Points, in no order, along strands that fork and pass close to each other.
Two points are linked if the straight distance between their rows is under 82.5. Some points are linked to none.
Q742: [-17  24 -16 -38 -30  -9   3  26  50  24  10 -17  11 -52  60   5 -21  34
  14  26   8 -26]
Q340: [-28   6 -18  -1 -18 -18 -18  43  22   4 -35 -40  10  24  27  16 -28   7
 -17  15 -45  -4]
Q806: [-40   2  -4  19 -44   7  16  22 -12  26 -54 -27  -4  56  -6  -9 -28   3
 -27  18 -43   4]
Q740: [-14  -8 -17 -16   9  -3 -23  -5  20 -11  31   1  12 -31  21  -1  -9  -4
 -31 -19  -8   4]
Q762: [ 16 -11  16 -25  30  31 -12 -22  37   1  31  40 -26 -44 -18  -7  12  -7
   2  -5  23  11]
Q119: [ -6  26  15  16 -57  18  64  -6 -35  12  11  48  -6   7 -16 -18 -12   1
  30 -40  16  -3]
Q741: [ 13   1 -10  24  26 -11 -23 -20 -16 -31  -5  10  -5  12 -29 -17  -6   2
 -49 -37 -28  45]
Q530: [-52  33 -15 -36 -42  -9 -12  55  41  29 -27 -25 -13 -14  48  21  -8  32
  -8  44  -9 -39]
Q218: [-40   1  -2  -8 -25  67   9 -17  16  30   5  25 -32  -3 -43 -29 -15  12
 -14  34 -16  14]
Q284: [ 38  -3  11  18  84 -30 -33 -14 -22 -16   4  13 -18  38 -15  -2  47  -6
   9  -1  30  33]
Q194: [ 21   1   9  27  32   3  60  -2 -46 -11  -5 -12  11  40 -35   8  17  20
  22  25   4 -11]
Q373: [  0 -17  -2 -25   7  20 -29 -14  40   0  48  12   4 -36   6  -8   5   1
  -8   9  -7   5]
Q414: [  3 -12  -3  -8 -14  -9 -10   0 -21   4 -13 -33  24  42 -12   3 -20 -13
  10   2 -49   3]
Q675: [ 33  24   4  27  -5 -49  15 -27 -39 -28  35  56 -19  34 -31  -1  43 -22
  21 -32  22   7]
Q300: [-26  39  12  23 -34  33  73   9 -43   1  19  23 -10  -2 -52 -33  -5  20
  22 -13  34   5]
Q108: [-24  18  23 -21 -75  15  39  -9  24  -3 -10  22 -11  -7  56  17 -33  -6
  14 -37   3   8]
Q175: [-40 -15  -5 -26 -24  19   5  40  23  22 -26 -25   9 -17  20  30  -9   6
  24  11  -4 -44]
Q586: [  7   7  28 -30 -70  12 -16 -50  41  29  35  12  13  -1  14 -10  -8  11
  39  54 -18   8]
Q540: [ 49 -18  18  11  67 -31 -48 -14  -8 -25  -5 -10  10  21 -22   8  35 -10
   0  14  12  24]
Q555: [ 29 -25   8   5  65  14 -23  -6  -9 -10 -28 -42  24  12 -26  -2  13  18
  -5  47 -13  23]
Q100: [-28  26 -31   1  -6  23 -12 -12  20 -20  22  31 -19 -18 -15 -26 -11  13
 -62 -34 -20  41]
Q133: [ 12  18  -9  15   4  -8 -25 -16  -9 -30  19  38 -31   7 -51 -17   5  18
 -38 -47  -3  34]
Q66: [ -5  16 -28  58  37  -6  -5  11 -34 -27 -35  -7 -19 -10 -33 -19  -4  19
 -44 -49  31  26]
Q508: [ 17 -18 -17   8  45 -45 -41   9 -17  -2 -18 -15 -13 -13  37  25  29 -54
  26 -40  49 -27]
Q341: [ 36   4  14  38  47 -30   8 -10 -49 -25 -20  10  12  41 -39  -9  24  19
   0  -4   9  24]
Q310: [ 38  -1  22   9 -14 -37  22 -26 -49 -13  23  30   8  36 -10  12  24 -28
  23 -33   4 -11]
Q643: [-34  12  -1   2 -47  45  21 -18 -12  36  -4  19 -12  29 -26 -21 -16   8
 -10  38 -26   6]
Q371: [-10  -5  -3  15 -15   5  30  21 -35   6 -79 -30  16  56 -19  -6 -19  -7
   2  17 -41  25]
Q693: [ 49 -25  10  -4  21 -50 -28   2  -7  -5   4 -33  27  13  -2  23  17 -43
  24 -24  19 -12]
Q567: [-23  16  25 -14 -56  30  26  13  28  -3 -20  38 -14 -48  66  32 -14  -4
  21 -36  10  -9]
Q904: [-16  43 -36 -40 -40 -28 -10  11  54  38  24 -27  -7 -28  61 -12 -25  41
 -10  44   1 -25]
Q6: [  7   4   0  47  42  20  34   1 -53   1  -1  11 -17  -6 -17   4  12   5
   9 -22  54 -29]
Q839: [ -6  11  30 -21 -91   7  24 -29   6   5   9  24  -4  30  42   1 -27  -9
  14  -8  -5  -1]
Q270: [ 31  -5  24  -9 -40  -2  34 -32 -22  -2  28  32  11  31 -10   1  14 -12
  27 -16 -16  -8]
Q306: [ 40  -9   5  23  71 -29 -52   5 -14 -21 -23 -25  29  -4  -1   0   5 -15
 -20   8  15  33]
Q152: [ -3  -7 -24  -8  37 -37 -36  52  28  -5  16 -22  17 -63  40  14  -2  -5
 -11 -26   4 -36]
Q601: [-28  11   7 -20 -86  31  25  -6  11  36  -1  12 -15  30  26  -2 -27 -17
  -1  13 -11 -14]
Q294: [-48  30  -7 -34 -62 -25  -7  15  29  14   8 -16  -2  19  55 -15 -28  12
 -40  29 -35  -4]
Q447: [ 14 -27  23 -13 -19  -1  44  14 -23   9 -12  -4  15  15 -17  35   4 -19
  60   0   6 -47]
Q3: [-54  -6  -6 -22   4  66   3 -12  20  29  15   7 -13 -27 -24 -22  -5   9
  -4  46  -4   0]
Q307: [-23  13 -17  30 -11  58  49   4 -41   9   2   2 -17   7 -50 -29  -6  29
   2   9  13   1]
Q545: [-49  -7   3 -23 -40  35  26  34  24  12 -26  23  -1 -23  38  33 -14   2
  20 -12   8 -28]
Q646: [ 31  33   0  28  32 -48  -4 -20 -18 -40  29  50 -52  27 -38 -13  46  -2
  23 -12  44  12]
Q844: [-10 -25  -6   9  60  49   5  -2  -9  11 -31 -36   8   1 -13 -12  10  27
  -2  50   0   4]
Q276: [ 32  -1   6   9  45 -17 -36 -17   9 -34 -11  -2  11  30 -36 -11  10   5
 -33  -5 -36  55]
Q458: [-55  11 -25 -11 -16  -6 -13  55  30  26 -48 -51   0   4  27  13 -23  21
 -10  40 -32 -21]
Q848: [ 12 -15   5 -15  68  17 -26 -11  26 -16  25  19 -51 -44 -26 -12  19 -15
 -29 -15  30  20]
Q11: [ 15   1  14  25  39  22  50  -1 -22 -19  13   9 -13  38 -63  -3  25  28
  16  20  13  16]
Q676: [-22  11 -22   6  11   8 -21 -10   3 -19   8   1   2   2  -1 -20 -21  11
 -64 -26 -49  38]
Q34: [ -8  -2 -15   5  67  27 -29  -7  13 -23   9   5 -16 -50 -14 -11   3   2
 -54 -18   5  24]
Q515: [ -3 -11  -5 -21 -34  13   5  -6  50  28  27 -10  10 -52  50  -2 -18   4
  17  20   7 -25]
Q903: [ 38 -24  13 -15  -5 -35 -13  15   0  -7  -4 -19  20  -6  17  35  17 -30
  33 -25  14 -45]
Q900: [ 20 -11  16   0   2   8  57  -5 -50   5  -1 -11   9  38 -21  18   8  -7
  42  18   0 -27]
Q204: [  3 -18  13 -15 -52  -7   5 -17 -16  22   9 -20  20  63 -14  -1 -11 -13
  21  20 -44 -14]
Q72: [-20   9 -11  -2  12  52  30 -11 -14   6  -6  19 -20   2 -58 -27   3  18
  -6  25  -1  16]
Q668: [ 12  28  29  -7 -67  37  61 -30 -18  19  24  59  -2  22 -18 -21 -15  -2
  41  -4  -3   2]
Q184: [ 12 -19   9 -35 -34 -16   6  20  30   3  -8 -16  25 -14  25  41   4 -17
  48 -10   4 -48]
Q165: [ 36  29   1  38  79 -42 -10 -14 -19 -35  16  24 -44  37 -20  -6  51   7
  17   1  45  23]
Q24: [ -7  24 -21 -36 -53 -23 -17 -14  44   7  33 -14   5  -1  48 -13 -27  23
 -25  36 -26   0]
Q787: [-43   0  -9  11 -47  14  -4 -15  -4  42 -17 -19  -6  46  -7 -18 -14   1
 -29  53 -40  -6]
Q829: [  8  -8 -13 -17   9 -27 -23  31  35   4  24  -5   4 -72  65  22   8 -17
   4 -34  20 -31]
Q120: [-51   9  -7 -22 -55  12  18  16  18  28  -9  -2 -15  -1  42  -4 -24   0
 -21  32 -15 -19]
Q485: [ 16 -18  17  -5 -15  19   9 -17  14  19  27  25  15 -77  49   9   0 -34
  25 -18  34 -22]
Q274: [  7 -11 -21  10  55 -30 -42  36  -2  -9 -15 -22  -5 -40  30  19  11 -33
 -10 -38  25 -19]
Q617: [ 14 -22   3  18  62  -6 -29   6  -8 -24 -43 -26  46  -7  -7 -13  -7   8
 -23  30  -4  44]
Q948: [ 48 -18   2  -9  43 -35 -55  -8  12 -18  13 -29  35  15 -26   0  16   7
  -9  17 -28  35]
Q886: [ -6  -7 -21  36  43 -11  -8   6 -22  -9 -24   3  -6 -20  -4   2 -11 -11
 -37 -52  20  -4]
Q126: [-16 -10 -16  -4  -9 -13 -22  13  18  10   0 -46  19  18   6  -5 -19  13
  -6  23 -45   6]
Q463: [ -3  23 -25  48  24 -20 -22   5 -32 -34  -1  30 -36 -15 -51 -34  10  21
 -36 -47  29  26]
Q990: [-24 -17 -14 -14  36  50   5  -9   2  26   1 -21  -3 -33 -23 -11   0  14
 -14  41  -8  -8]
Q713: [ 37 -19  -1  16  48 -56 -45   2 -26 -15 -16 -17  -3  18  11  27  16 -40
  25 -14  33  -6]
Q205: [ 30   9  24  42  52 -22  34  -2 -22 -43  -8  12   4  60 -43  -1  41  39
  10  20  13  31]
Q814: [-12  -6 -19  32  71  24 -23  -2  -1 -24 -37 -16   3 -26 -11 -21  -2  10
 -61 -15   0  42]
Q372: [ 15  -8  20 -24 -80  -2  26 -24  -8  -3  12  11  12  42   8  -5 -12 -17
  14  -9 -30  -1]
Q363: [ 11  -1   6 -23 -51   3 -16 -25  45  26  54   5  25 -34  28  -7 -11  20
  26  41  -2 -15]
Q843: [-11 -10  19  -2 -27  16  20   5  21  12   4  27  -8 -60  58  18  -3 -16
  12 -38  29 -17]
Q304: [ -9  -2 -12   2   7  -9  -5   2  -4 -10  -1  -3  -5 -17  14   9  -7 -13
 -39 -55  10  -2]
Q336: [ 29 -27  12  -2  38   6  -3 -13 -29  -8  10 -10   7  -3 -18   8  14  -3
  11   6  12 -11]
Q438: [ -9 -25  19 -15 -20  12  14  31   3   7 -26   1  19  -5   7  53  15 -18
  60 -20  11 -47]
Q442: [ 24 -13  -5 -10  13  -3 -30  -6  28   8  42  12  16 -76  39   4  24 -33
   6 -14  30 -21]
Q739: [ 17  -3   3  -5 -14 -49 -15  21   8  -7 -31 -49  40  42 -10  24 -32 -15
  17   5 -41   9]

A fork is a point with three links, a tip a point with one. Leave the first point through the second and follow the links. Name the first fork or tip that comes.
Q848 / Q762 -> Q741
Q693 / Q713 -> Q567
Q442 / Q829 -> Q341
Q515 / Q742 -> Q839
Q372 / Q270 -> Q540
Q741 / Q133 -> Q814
Q601 / Q120 -> Q586
Q540 / Q306 -> Q218

Follow the links from the first point to the second, and from the first to the third. Name the last point that the two ways share.
Q108 / Q806 / Q740 -> Q540
Q184 / Q310 / Q586 -> Q839
Q270 / Q218 / Q886 -> Q540
Q739 / Q300 / Q843 -> Q372
Q567 / Q742 / Q72 -> Q839
Q508 / Q133 / Q530 -> Q372
Q175 / Q152 / Q676 -> Q567
